Each row is a point on a tangle of strands that fork and nearly touch. The rows are in no order.
In the rows, 128 means zero.
Points whose rows are less than 143 apart are linked; no others are. Some points are linked to none.
J_351: [ 99 105  83 139 155 134 168 112 179 136 141 160 103 172 145 115 175 154
 203 116 128  98 144 127  83  96 111 143 190 117 160 159 146 102 116]
J_546: [ 95 182 156 119  68 135 136  84 140 159 126 197 111 140 146 115 134  99
 129 125  90  84  63 152 115  83 121 145 148 134 160 182  76 146 128]
J_152: [137 155 124 111 120 136  79 178 136 135 132 116  98 131 122 135  75 161
  85 159 133 112  87 145 180 154 157 139 100 142 134 137 156 134 186]
J_684: [183 139  96 121 136 136 107 135 108 100 184 155 123 198 151 120 145 157
 187 131 129 154 107 158 191 108 157  76  98 122  79  69 161 181 137]
J_848: [130 116  93  59  99 151 159  84  56 109 123 160 113 117 108  90 119 149
 108 151 148 122 138 114  80 102  80 173 133 111 150  85  86 120 111]
J_111: [122 134 142 123 142  74 124  96 126 151 170 109 147 129 137  92 166 103
 111 153 109 117 167 126 125 145 115 133 119 106 121 172  53  90 106]
J_773: [161 128 101 117 109 117 174  63 114  81 135  65 189 109 141 115 123 146
 154 134 152 155 121 113  85 100  95  78 137  78 133 155 110 125 135]
J_617: [166 130 105 169  94 122  96 163 117 111 124 106 133 111 119  97 163 227
 137 121 183 156 146 137 150 125 146  32 157 126 128 162 154  95 154]
J_109: [148 130 131 142 114 153  83 108  72  94  90 115  92 101 119  95 101 169
 125 108 133 162 141 139 155 157 121 109 121 193 118  86 147 130 121]
J_113: [148 172 157  74  96 126 140 110 108 125 114  95 163 135 130 142  80  92
  83 135 128 151  93 129  99 144 134 144  73 134 137 108  78 136 134]
J_653: [107  99 112 133 156 129  86 118  98 107 115 156  89 113 132 106  93 164
 139 146  98  98 164 165 184 168 123 180 132 193 106 112 139 130 117]
J_593: [136 147  96  66 144  82 149 129 161 120 159 107 144 195 134 132 109 101
 167 138  73 143 101 180  91 159 103 135  80 114 148 115 153 140 113]
J_4: [111 112 129 153 174  94 112 175  85 173 157 137 120 106 125 113 185 134
  79 197 152 105 145 114 173 117 153 111 120  71  99 198  75 113 154]
J_320: [104 149 104 121  93 147  95 179 143 153 112 130 115 127 118 146 100 184
  71 165 122  91 102 164 159 182 162 107 145 128 157 199 138 129 151]
J_489: [149 114 151 186 119 119 119  70 130 109  99  75 179  95 135 149 123 109
 156  57 130 164 201 142 132 156 109  92 130 182 101 144 113 121 117]
J_612: [133  96 145 128 104 134 140 153  79 124  77 129 127  98 103 122  70 126
 151 148 139 134  77 182 158 102 118 111 121 176 138 153 138 111 180]
J_186: [111 132 112 147 166 139 102 115 108 138 150 155  80 119 156 101 111 147
  96 132 103  87 175 135 189 128 144 179 151 118 102 101 122 139 114]
J_229: [153 130 143 152 111 136 115 151 124 147 127 112 116 141 134  89 157 177
 156 147 163 135 133 146 158 112 163  79 139 147 132 187 130  97 146]
J_984: [151  84 107 132 119 104 152 113 102  89 133  96 202  96 117 141 119 146
 160 152 173 150 120 128 127 115 106  62 115 115 105 170 137 142 181]
J_828: [121 102  86 117 152 121  88 159  61 114 132 147 100 121 101  65 116 188
 104 182 120 131 108 148 176 138 118  84 154 130 121 131 177 128 140]
J_139: [165 155 151 126 120 104 129  92 158 105 125  79 156 123 118 134 151  98
 123  73 144 192 160  71  58 126 118 101 102 121 135  90 123 124 121]
J_98: [165 147 179 102 123 121 134 130 123 134 143 133 157 138 142 141  82  76
 110 119 101 150 107 132 151 157 152 167  60 187  96  94  76 143 131]
J_472: [107 147 121 135 112 182 139 134 157 144 115 149 122 146 146 139 117 147
 106 105 128 107 112 128 139 112 162 145 148 126 142 137 131 141 127]
J_179: [153 139 141 172 130 130  84  95 156  96 112 115  76 146 141 114  85 144
 182  65 146 154 119 131 128 105 127 128 126 191 121  99 206 145 146]
J_750: [134 110 135 112 141 103 132  97 124 147 145 155 118 146 132  80 190 115
 164 134 134 120 148 121 127 112 110 126 136 145 138 127  86  96 103]
J_880: [105 125 176 126 153 113 143 169 106 127 121 129 173  88 160 163 163  69
 108 129 134 142 157 136 123 102 138 134 102  91 107  80  71 126  92]
J_891: [117 116 102 157  78 175 103  98 129 117  95 104 131  48  92 152 145 162
 104 124 129 111 128 101 110 143 117  64 184 118 162 174 150 125 130]
J_25: [ 88 103 148 129 138 129 197 149 146 132  89 100 173  98 144 193 124  80
 127 130 106 111 143 145  73 133 110 144 137  83 145 128 126 121  95]
J_581: [131 147 166 127 111  97 105 150 129  93 112 142 134  99 143 172  63 139
 154 129 140 116 114 190 165 137 132 152 107 192 115 129 113 152 159]
J_104: [135 128 125 142 144 135 101 113 112 121 152 133 101  94 136  94 127 154
  70 132 167 107 155  73 164  94 141 160 143  88 100 117 120 130 144]
J_447: [132 139 142 148  94 141 182  77 181 120 121 108 200 125 131 178 126  59
 148  57  63 156 121 143  64 140 105  98 131 125 123 134 135 143 111]
J_719: [186 145 178 118 130 115 127 130 133 131 163 167 120 174 164 158 136  97
 160 118 162 115 153 131 150 104 182 160  77 147  95  49  88 165  95]
J_50: [111 149 135 104 156 162 168 119 152 150 125 149 130 182 154 119 192  87
 148  84  66 154 131 143  99 137 126 115 129 124 149 100 113 132  80]
J_865: [122  95 124 126 176  70 113 139 147 104 167 120 145 118 132 145 102  96
 134 133 106 117 127 148 169 130 114 163 117 125  93 101 166 163 144]
J_277: [119 141 109 140  76 159 121 122 117 161 107 112 114 119  82 110  99 147
  92 176 110  87  80 137 149 153 140 117 146 130 164 240 117 116 160]
J_860: [144 121 120  99 166 119 139 144  91 144 138 100 145  97 138 133 127 116
  52 186 173 127 156  54 105 110 142 165  98  53 109 102  80 125 121]
J_53: [123 117 113 122  87 137 155 137  77 104  87 106 155  85 129 133  68 162
 111 158 161 116  98 163 124  99 120 105 144 112 140 154 111 126 156]
J_760: [134 165 173 184  99 150  77 146 165 133 112  87 111  96 141 125  95 161
 100 101 134 113 108 134 184 126 178 113 151 155 131 159 154 135 173]
J_245: [146 155 214 138  92 122 119 144 156 137 110 151 127 122 150 185 103  83
 120  81 126 126 125 131 117 147 144 180  81 206 115  90  81 139 115]
J_305: [133 113 139 141 122 130 134  87 139 162 140  93 182  89  89 138 199 102
 119 138 134 147 128  43 114 123 118  83 133 107 133 178 101 110 149]
J_648: [ 85 172 151 108 100  59 136 123 147 132 142 185 128 135 146 120 127  95
 138 136  90  81  98 190  94  88 106 159 135 116 157 155  82 138 120]
J_610: [ 72 115 138 110 161 147 141 126 134 145 112 167 111 136 138 122 166  80
 133 104  61 124 159 147 132 138 103 148 142 133 137  73 126 117  76]
J_61: [ 82 133 142 124 173  70 112 171 140 136 143 134 104 114 139 149 102  77
 107 141  71 101 110 198 164 135 105 203 124 142 112 107 160 151 125]
J_541: [123 155 139 151 125 137  81 127 164 138 131  93  97  99 124 103  68 138
  91 127  90 115  66 128 172 132 139 142 119 140 129 163 192 153 188]
J_807: [174 159 152 134 141  96 120 115 186 130 176 166 106 194 171 152 151 107
 180  78 140 121 142 137 121 114 156 146 103 161 114  80 134 165  94]
J_809: [109 161 176 147 137 124 116  77 127 151 102 120  69 121 136  53 111  84
 110 108  55 117 137 150 129 132 120 173 119 168 137 133 100 100  80]
J_749: [193 101 144 145 118 115 135 160 105 108 131 131 163 145 127 142  90 148
 189 128 198 145 121 150 164 106 160 102  96 176 101 136 119 127 179]
J_550: [120 150 212 163  90  97 107  92 144 133 109 153 112  75 142 127  84  68
 156  98  74 105  70 122 116 122  84 187 106 235 122 135 100 124 137]
J_948: [121 113 142 127 130 109 159 132 161 118 113  88 173 113 138 181 103  75
 140  84 104 153 145 147  78 128 109 131 112 118 122  91 155 137 114]
J_312: [ 99 130 149 133 136 106 114 120 103 133 138 127 136  95 119 112 111  94
 105 162  79 123  80 144 159 110 111 118 120 109 135 164 123 131 169]
J_576: [186 158 124 121 103 157  91 120 135 147 112  87 107 150  95 123 146 174
 115  93 183 174 146  69 126 162 159 102 116 163 133 133 132 114 144]
J_322: [132 147 106  90 122 141 165 147 108 144 121  68 108 159 115 110  90 134
  97 172 152 126  99 110  89 129 136 135 107  73 167 157 122 103 138]
J_712: [147 118 163 174 162  98 110  79 144 107 145  79 149 114 151 103 132 102
 153  86  84 147 174 133 169 151 109 118 109 167  72 122 128 127 122]
J_14: [ 78  94 117 147 160 201 134 207 156 172 107 164  78 141 122 132 158 132
 118 128 134 109 113  86 141 110 156 151 167 108 135 105 196 120 125]
J_221: [152 115  88 128 144 185 106 127  93 129 123 121 122 147 113  80  91 165
  78 132  81 140 115 116 207 197 146 108 122 165  92 134 157 132 158]
J_247: [151 149 166  94 106 103 126 100 168 128 140 159 151 125 110 146 116  70
 122  90 118 150  97  66  87 133  94 150  95 165 133  80 123 145 129]
J_491: [159 144 171 114 125 120 143 130 114 140 114  79 133  99 150 137 121 105
  86 134 183 137 168  66  97  92 161 171  94 101 129  86  73 110 120]
J_775: [127 111 148 131 121 113 117 112 104 123  91  68 166 101 107 156  83 108
 136 130  94 150 129 175 149 186 114 104  92 181 127 159 112 127 135]
J_855: [102 116 138 130 169 127 138 188 122 147 112  83  84 118 133 140 129 125
 105 157 183 111 140 114 112  94 155 165 116  77 139 121 143  84 128]
J_51: [129 102  82 131  83 185 121  71 136 141  92 122 139 102  62 151 167 165
 110 107 127 146 147  72 101 195 109  77 172 160 157 168 142 114 121]
J_45: [142 107  65 117 166 128 140 115 166 104 174  96 170 160 130 172  90 138
 146 111 130 140 140 106 131 159 131 131 110 103  92 128 196 166 154]
J_625: [141 122 129 103 165  96 113 162 108  88 171 132 148 138 128 174 109 103
 161 147 138 139 122 150 157 110 132 137  77 102  86  43 176 182 142]
J_232: [145 148 131 178  96 168 126 150 150 111 118  62 130 107 154 131  79 156
  89 120 163 109 120 122 144 105 181 106 133 100 121 157 155 125 161]
J_671: [125  96  71  99 145 160 122 140 129 146 140 182 112 177 106 125 158 173
 144 147 132 123 153 107 151 168 152 118 146 144 132 136 147 119 114]
J_432: [148 138 127 117 115  77 118  94 175  96 135 128 166  99  83 146 163  94
 118  78 104 178 174  75  30 150  64 105 139 115 137  72 139 113 104]
J_405: [110 134  99 127 176 132 101 189 180 147 171 143  94 132 131 155 181 158
 137 154 161 113 124  69 131 131 147 147 154  67 133 109 170 134 150]
J_799: [162 153 201 119  99 120 111 162 144 134 120 190 124 151 150 193 151  85
 139  87 162 138 128 145 128 107 153 138  90 185 127  47  84 169 101]
J_567: [123 109  99 142  81 158 123 153 158 124  93 113 139  90  90 166 157 177
 139 119 186 132 123 103  94 134 131  79 162 147 162 166 171 117 161]
J_441: [133 140 121 155 121 139 160 103 198 147 161  94 175 152 155 157 145  88
 155  75  78 143  97 143 114 143 137 106 109 124 113 161 147 151 138]
J_826: [120 142  82  77 100 175 130 120 112 102 111 173 108 158 114 125 130 176
 154 104 158 166  95 118  99 131 118  97 155 140 164  88 166 149 135]
J_956: [ 97 151 114 153  96 125 120  91 134 136 133  94 121 103 111 122 136 140
 112 168 108  73 133 156 127 127 139 112 171  93 158 234  99 114 122]
J_721: [130 167 142 102  96 144 140  58 176 114 112 178 101 169 144 121 102 109
 131  83  50 117 100 148  56 137  95 150 138 161 161 103 121 140  90]
J_808: [149 175 165  89 137  96 160 158  97 136 157 134 136 180 162 131 115  62
 129 157 119 133  96 205 117  98 155 145  49  93 112  85  77 148  95]
J_69: [126 114 132 132 172 130 145 206 111 146 111  99 104 142 137 153 180 123
 163 168 185 141 155 121  97 125 159 126 105  65 136  84 132  98 102]
J_620: [145 116  98  77 122 158 148 132  77  94  99  96 146 139 136 141 127 172
 108 127 158 166 174 130 103 165 140 113 125 111 136  90  98 122  93]
J_350: [105 130  94 119 123 124 153  91 138 108 127 127 103 153 148  94 117 147
 180 129 129 109 104 154  87  79  93 123 159  99 171 158 152 119 125]
J_79: [ 83 137 122 120 115 188 130 184 106 145  98 165 136 111 135 145 144 138
  93 150 130 131 103 122 142 119 147  92 155  89 137 129 124 136 131]
J_465: [146  94 147 118 156 127 134 160  64 107  86  76 158 101 122 159 109 102
 117 144 114 181 129 183 179 174 139  76  84 130 118 120 120 132 130]
J_554: [127 156 161 113 136 135 170 171  96 134 128 140 141 149 181 139 157 109
 139 146 147 150 126 167 123  92 157 124 102  78 113  93  62 131 105]
J_961: [132 116  70 104 151 192 121 113 124 133 126 143 118 180 102 112 124 163
 137 112  77 152 140 128 172 202 157 108 143 165 111 123 171 133 118]
J_862: [131 154 159 115 104 152 175  65 121 151 126 128 107 153 133  76 111  74
 117 119 110 129  91  90  80  78 109 166 113 109 135 133 102 121 109]
J_60: [123 141  96 147 113 125  90 130 142  82 112 121 114 106 144 114 153 210
 155  91 170 138 166 135 121 115 121  78 164 127 152 129 156 138 133]
J_239: [103 178 149 135 103 156 147  77 101 155 121 179  80 157 140  56 109  76
 116 120  75 109  66 141 115  72 128 165 127 116 135 164 112 139 129]
J_212: [121 144  78 130 108 168 113 140 111  76 108 188 102 138 145 124 154 209
 171  85 173 140 138 134 112 101 118  76 182 140 145  70 177 152 118]
J_959: [109 127 135 134 132 124 129 142 185 160 144 103 147  95 126 187 154 116
  53 134 135  90 161  57  96 160 135 170 147  99 138 133 107 131 121]
J_912: [169 144  96  98 120 126 105 169 117 114 180 178 105 200 113 132 119 168
 171 183 150 107 111 159 187 133 176 112  97 147 117  95 167 162 140]
J_681: [148 155 198 169  95  85  95  62 140  99 120 130 144  86 156  90 102  98
 155  83  83 141  96 130 125 121  93 134 108 203 120 107 115 145 133]
J_417: [127 150 120 168 110 176 171 230  88 155 113 145 143 140 139  86 103 194
  92 166 147  98  92 163 131 105 172  54 153  72 104 172 143 100 137]
J_296: [169 120 155 105 159 135 120 139  74 119 115  64 137 137 112 138 131  88
 126 126 128 196 147 147 168 165 156 106  58 132 103  51 138 147 118]
J_443: [ 94 108 111 128 147 161  97 128  82 114 101 154 125  98 131 109 179 150
 106 122 117 154 157 123 165 137 103  87 154 130 135  89 144 128 106]
J_699: [142 163 163 120  74  92 161 108 219 132 142 189 147 177 166 147 117  70
 131  72  73 113 109 149  53 137 101 165 137 168 144 108 113 132  79]
J_282: [181 127  95 115 157 123  85 141 103  90 165  78 108 154 105 149 119 149
 129 150 168 139 189 102 154 149 174 126  92 110  91  38 178 163 123]
J_888: [110  80 129 148 140 120 129 119 146 119 130 184 132 128 117 164 132 127
 170  79 149 116 172 122 149 132 112 164 149 195 103 104 147 141 126]
J_559: [114 109 102 148 171 110 114 211  76 157 139 138 134 122 107 110 142 154
  82 223 131 115  94 142 158 138 139  67 121  62 116 210 124 108 168]
J_595: [161 128 135 109 103 144 142  75 119 135 161 186 135 169 137 114 102 123
 151 116 124 127  98 112 157 124 129 148 111 175  92 131  91 157 140]
J_869: [123 143 129 117 135 135 147  81 169 141 107 158  87 182 137  95 163 108
 171  83  65 134 147 149  65 131 101 131 158 158 176 117 125  99  72]
J_262: [163 148 168 131 146  85 111  88 163 141 157 151 109 177 160  79 174  99
 171  89 122 138 140 124 113 106 122 108 106 169 141  97 103 110  86]
J_238: [136 139 131 109 105  81 115  79 192 115 160 117 179 116  96 137 120  64
 107  93  65 149 120  90  70 163  74 133 114 134 120 100 139 131 127]
J_293: [159  96 127 127 134  71 138 122  77  99 139  98 173 106 120 109 105 135
 148 181 167 131 122 167 159 105 121  95 111 111 113 179  75 109 161]
J_812: [122 110 126 133 136  80 156  92 119 130 141  92 170 131 137 109 115 113
 143 165 102 110 141 181 124 123 114 133 122 110 118 196  86 107 121]
J_426: [113 105 113 167 144 127 134  99 167 130 157 112 164  83 129 139 195 138
 131 137 141 109 144  39  94 113  96 110 172  61 133 163 134 118 140]
J_363: [ 65 118 106 152 108 168 122 100 116 157  84 177  73  94  94  91 169 120
 124 136  78  74 121 123 131  88 102 144 202 147 165 193 155 109 128]
J_676: [ 98  79  87 174 107 182 150 162 112 126 108 183 130  68 131 108 131 208
 122 140 155  91 138 116 124  87 110  98 207 103 113 142 156 104 128]
J_36: [ 91 111 107 161 126 145 157 145  97 127 122 151 112 100 134  98 142 161
 146 152 169  96 137 146 139  71 131 116 168  89 128 173 114  99 127]
J_754: [184 120 114 101 116 121 134 141 147 135 133 103 154 160  97 169 132 147
 139 104 205 155 148  80 101 146 151 134 103 158 126 129 122 127 166]
J_981: [151 116 144 140 152 105 127 101 135  97 140 121 114 138 163 111  91 115
 194 104 131 144 102 164 135  72 118 131 112 150 113  90 181 152 136]
J_395: [116 124 163 104 158 112 110 125 174 158 150 181  81 162 131 115 177  74
 131  93  59 118 173 102 117 147 108 195 138 160 137  41 130 128  68]
J_908: [147 137 122 104 116 164 121 134  83 125 118 103 130  95 132 106 121 162
  25 159 184 141 143  48 124 111 153 135 136  71 118 103  91 133 133]
J_59: [ 80 128  97 141 116 158 104  60 103 115 120 169  99  92 128  68 123 144
 116 130  77  92 133 119 141  98  90 147 183 118 132 156 127 129 115]
J_424: [132  91  91 116 162  96 115 171  63 137 175 139 129 132 103  92 123 162
 130 212 143 127 106 146 184 123 127 101 112  95 113 164 141 110 167]
J_874: [149 159 138 111 130 117 115 146 129 123 132 104 109 166 145 112 128 158
 163 140 172 146 129 162 132 125 166 113 104 135 144 124 123 125 121]
J_214: [ 82  59  94 134 140 182 135 164 119 144 106 175 108 106  99 131 138 143
 127 139 153 108 119  95 128 102 107 135 183 124 141 133 192 112 137]
J_751: [124 113 127 123  94 166 138 196 160 154 102 127 141 112 104 203 181 157
 128 131 212 138 122  74  80 136 144 104 127 121 170 146 122  92 145]
J_172: [175 154 119 131 132 124 123 114 105  70 156 148 121 177 165 106  73 154
 179 117 152 155  75 170 167  83 139  87 104 140 107  76 175 183 155]
J_75: [124 132 110 118 147 138 124 107 138 113 147 150 141 129 164 149 119 148
  93 108 116 119 195 125 146 169 149 155 138 124 100  99  89 152 106]
J_755: [151 122  98  91 141 106 157 121 135 107 137  79 176 169 115 150  94 127
 159 129 132 160 120 155 103 176 125 113  89 123 131 131 154 141 137]
J_975: [185  96 175 133 118 120 131 161  72 136 109 135 131 136 112 121  71 122
 170 158 154 150  81 161 193 118 144 112  72 193 115 145  80 110 178]
J_770: [134 139  87  95 115 176 131 101  91  99 114 157 148 144 140 130 125 182
  91 114 132 159 154 114 137 164 139 115 143 113 108  64 102 168 110]
J_196: [132 142 134  85  97 166 140  67 125 132 123 175 106 173 124  93 117 126
 155 104 101 141  78 126 110 133 111 148 126 182 153 128 121 141 122]
J_290: [120 165 109 162 124 164 154 145 182 123 149 119 155 153 185 153 152 138
 141  81 120 136 115 136 133 122 166 104 137  96 112 138 139 164 148]
J_638: [116  70 133 145 142  93 126 123 127 141 127 154 104 134 113 124 117 130
 194 133 124 103 174 154 177 152 121 183 143 219  99 138 133 114 112]
J_88: [ 99 138 116 105 124 103 116 109 148 162 151 147 124 149 106  97 143 113
 145 152  72 109  80 140 157 127 102 139 146 143 150 198 143 128 154]
J_206: [129 139 146 180 119 136  98  60 152 100  88 100 111 108 128 127 106 110
 150  21 129 167 139 106  99 115 106 113 139 173 124  95 183 149 125]
J_723: [106 161  68  97 149 127 123 159 162 139 181 159  99 158 134 130 150 170
 123 179 157 107  98  80  82 123 139 158 134  42 141 134 127 130 157]
J_964: [158 149 137 135  75 126 135  48 154 106  97 116 176 134  99 156 110  87
 161  67 101 171 123 128  65 164  83  89 115 177 137 128 130 136 107]
J_974: [113 146  58  88 148 149 133 141 133 133 131 100  84 152 110 116 129 176
  85 178 144 114 108  91  76 149 133 138 145  47 163 156 158 113 139]
J_902: [104 131 125 145 109 205 179 217  72 138  90 154 149 138 145 117 127 175
  97 143 131 141  91 171 154 136 159  58 143 104 111 118 136 110 110]
J_418: [155 171 113  69 104 143 156 120  84  99 111  89 138 159 125 100  88 146
 102 156 163 158  75 130 100 124 124 125  95  93 159 109  91 139 134]
J_368: [ 96  98 126 148 166 126 151 179 136 144 120 127 149 118 140 153 217 127
 166 154 159 125 165 114  91 128 118 124 133  80 137 132  86  79  93]
J_27: [132 121 112 110 134 144 119 109  69  72 102  99  96 126 104  65  96 157
 128 120 135 181 101 143 151 113 100  98 139 140 142  87 190 136 136]
J_591: [117 179 121  65 150  94 140 158 120 125 145 124 119 171 150 136 120 100
 160 163 124 141  64 190 111 108 132 117  86  80 147 110 125 151 122]
J_976: [ 82 111 104 171 183 168 154 200 151 164  99 135 140 138 157 163 211 151
 120 175 140 108 156 114 113 168 143 115 150  60 127 154 104  92 107]
J_529: [155 147 150 138  98  80 131  68 152 102 141  44 186  87 118 128 132 100
 150 102 132 154 120  98  66 117 100  89 116  91 150 146 129 124 122]
J_258: [ 83  98 159 136 163 149 117 119 100 135  89 135 108  78 139 122 146  94
 120  93 111 140 162 132 149  99 101 131 148 132 134  74 137 123  83]
J_233: [138  86 186 160 152 117 117 116 126 171 136 114 148  91 114 100 200  83
 130 111 131 159 130  82 163 111 114  98 111 130 122 149  99 106 144]
J_364: [ 94 157 184 147 123 153 107 122 128 167  83 132  93 102 148 117 143  78
  92  91  83 114 161 143 144 142 141 175 132 159 153 113  76 109  83]
J_982: [167 120 126  95 171 142 111 134  95 120 134  81  93 146 120 121  82 106
 110 148 132 145 163 122 169 151 161 156  72 113  96  50 146 136 116]
J_64: [117 112 119 154 129 158 156 173 156 139 108  66 111 116 145 160  88 156
  94 150 185  95 118 115 116 103 167 145 130  65 142 165 170 102 151]
J_323: [161 141 186 179 111 101  96  52 173 108 129 107 125  91 137 109 105  98
 146  58 125 144 144  76  95 107  82 151 124 189 105 104 144 127 129]
J_695: [154 130 127 152 106 129 115  84 114 108  78  72 167 114  92 167  79 109
 161  67 135 184 139 136 105 180 108  98 105 206 108 148 144 130 148]
J_330: [154 150 167 117  87  65 156 112 208 130 152 207 129 156 129 127 150  70
 116  99  79  80 136 107  49 117  76 178 158 148 145 107  78  97  76]
J_903: [161 110 125 110 155 109 142 120  94 123 166  91 123 136 128  88  71  91
 135 160 124 144  85 121 154 100 121 157  79 114 104 114 144 126 165]
J_429: [ 99 103 105 159 152 194 140 207 145 151 107 176 118 161 144 174 211 167
 145 127 151 121 193 111 129 176 170 117 160 120 130 114 124 112  98]
J_180: [109 127 179 132  89  84 127 115 151 123 111 140 146  86 123 167  74  95
 154 115  99 105  62 175 134 136  98 165 118 201 145 152 116 147 152]
J_726: [135 143 149 114  90 105 168  85 174 157 152 153 144 135 128 111 141  59
 117 123  97 103 119  84  60 100  96 163 145 113 147 137  79 109 102]
J_167: [111 142 186 144 112 128 111 132 138 176 119 124 146  91 118 147 160  96
  60 123 110 109 165 124 157 172 155 169 126 145 134 152  52 106 102]
J_396: [133 104 128 128 176 111 126 142  69 124 130  85 109 116 110  79  70  94
 111 168  89 131  71 183 178  97 118 124 102  85 129 159 156 122 184]
J_926: [ 87 132 121 127 119 118 164 134 170 132 121  94 132 120 138 174  91  95
  99 131  93  87 117 159  92 135 131 177 132  93 150 166 133 129 117]
J_566: [111 124  86  95 101 169 134  52  53 122 112 151  96 121 101  54 137 165
  94 139 120 126 120  95 113 108  80 129 170 109 147 132 107 111 113]
J_647: [178 140 104 132 150 139  76 118 131 114 157  85 111 146 100 115 111 174
 103 114 168 153 166  72 158 168 163 122 112 134 104 107 169 135 144]
J_884: [ 98  92  80 167 136 113 133 121 186 116 146 160 127 137 129 160 187 181
 185  89 135  99 178 107 106 134 101 133 193 158 153 155 151 129 127]
J_720: [190 108 130 108 142 109 159 164  80  85 154 120 171 149 135 153  94 123
 182 166 184 153 109 150 162  92 156 100  88 114  77  76 140 164 164]
J_553: [142 117  72  88 139 130 117 139 125 100 157 172 123 173 105 152  92 182
 156 154 139 116 135 150 151 157 140 147 132 153 114 123 155 153 143]
J_851: [ 66 135 129 145 131  95 130 112 139 163 136 141  82 131 112 113 118 114
  91 141  89  64 163 144 121 128 129 226 166 121 137 195 105 106 101]
J_333: [130 115  99 143 132 188 132 227 138 146 100 144 144 131 119 208 187 178
 138 136 202 147 156  91 110 161 176  95 131 118 118 108 148 107 128]
J_459: [129 149 134 119 131 109 117  99 173 131 188 180 128 158 165 126 141 122
 145 108 103 113 120 129 149 126 119 157 122 158 114 131 108 175 126]
J_231: [117 114 176 145 156  86  96 181 112 177 131 104 128  94 134 138 180 114
  73 159 149 112 176 129 182 151 157 124 117 119 113 165  55 103 120]
J_666: [134 130 125 120 142 129 116  84 125 107 141  79 122 127 124  85 106 123
 136 117 118 157 106 117 135 104 108 115 122 114 136 115 174 148 152]
J_515: [ 82  64 127 168 137  88 141 168 171 136 113 152 140 106 113 194 168 137
 155 100 141 100 157 116 144 134 103 149 178 174 132 151 168 136 125]
J_628: [ 80 146 155 109 119  51 118 139 151 140 135 154 117 133 133 135  91  80
 108 139  50  85 129 197 107 134  95 208 125 141 136 139 113 115  99]
J_685: [126 109  93 106 125 157 127 162  80 110  81  81 121 121 100 136 115 176
  94 147 176 163 136 128 128 156 139  86 128 111 142 113 161 113 133]
J_871: [144 107 123 154 163 148  73 139 103 132 143 115 117 110 128 106 114 172
  41 165 104 133 144 127 220 183 150  83 137 129  87 146 131 138 147]
J_971: [ 87 163 151 180 109  93 131 111 180 143 154  88 131  90 125 160 150  88
  89 159  84  58 133 147 109 117 130 154 169  63 147 230  97 123 109]
J_43: [ 50 126 103 133 124 135 129  94 105 152  87 142  81  94  87 114 135  93
  93 154  73  75 148 163 103 122  92 179 180 115 168 193 126 104  93]
J_960: [191 165 169 126 116 101 121 126 133 106 129  83 108 144 162 124 118 130
 137 106 194 144 163 117 103  85 160 134  88 131 133  83 105 123 112]
J_604: [127  97 188 153 171  98 119 158 116 138 132 115 160  85 130 152 177  68
 150 108 138 161 138 116 163 100 122 109  91 126 101  88 124 139 137]
J_194: [157  84 114 109 125 138 122 175 110 127 107 110 129 110  85 165  86 153
 116 156 207 143 137 110 130 148 156 128  97 159 127 111 145 118 157]
J_391: [112 104  99  85 113 134 133 104 116 105 132 197 140 101 125 138 106 146
 114 140 152 113 116 104 113  99  88 163 143 123 134  93 116 150 141]
J_674: [ 99 104 115 125 149  82 159 115 159 165 172 166 148 157 122 116 187 102
 165 139  96 104 128 108 140 125 110 152 155 127 127 186 118 115 121]
J_478: [114 133  85 132 127 148 150 195  69 140 122 169 110 139 120  86 144 194
 119 189 170  99 133 158 140 106 162  99 145  81 111 166 108  87 121]
J_326: [109 113  98 131 153  93 124 128 201 146 182 121 116 121 119 138 185 141
 139 135 148 103 131  39 107 120 108 171 170  83 149 139 161 120 150]
J_943: [126  84  82 111 157 140  82 150  74 100 133 179 129 119  90 110 163 177
 142 156 131 152 144 137 184 146 113  68 150 142 101  81 165 137 116]
J_266: [ 72 134 130 164 133  84 164 146 134 173 136 111 119 119 134 137 115  79
  87 165  81  67 134 180 101 117 144 191 138  72 134 218 108 115 115]

A fork is a point with three links. Follow the links from the first point to the second and name the forks in between, in order.
J_676, J_653 | J_447, J_695, J_186
J_712, J_860 | J_695, J_186
J_172, J_364 | J_981, J_666, J_750, J_807, J_721, J_610
J_695, J_351 | J_186
J_64, J_576 | J_266, J_447, J_695
J_262, J_45 | J_807
J_266, J_194 | J_447, J_695

A fork is a point with three links, a tip a point with one. Leave the first point through the second and follow the links. Name the first fork or tip that comes.
J_808, J_554 | J_807
J_322, J_974 | J_45
J_186, J_75 | J_695
J_214, J_676 | J_447

Follow the links from the first point to the second, and from the first to the third. Name the last point that the two ways share.
J_671, J_723, J_50 | J_807
J_258, J_554, J_27 | J_807
J_681, J_974, J_773 | J_750
J_368, J_685, J_363 | J_266
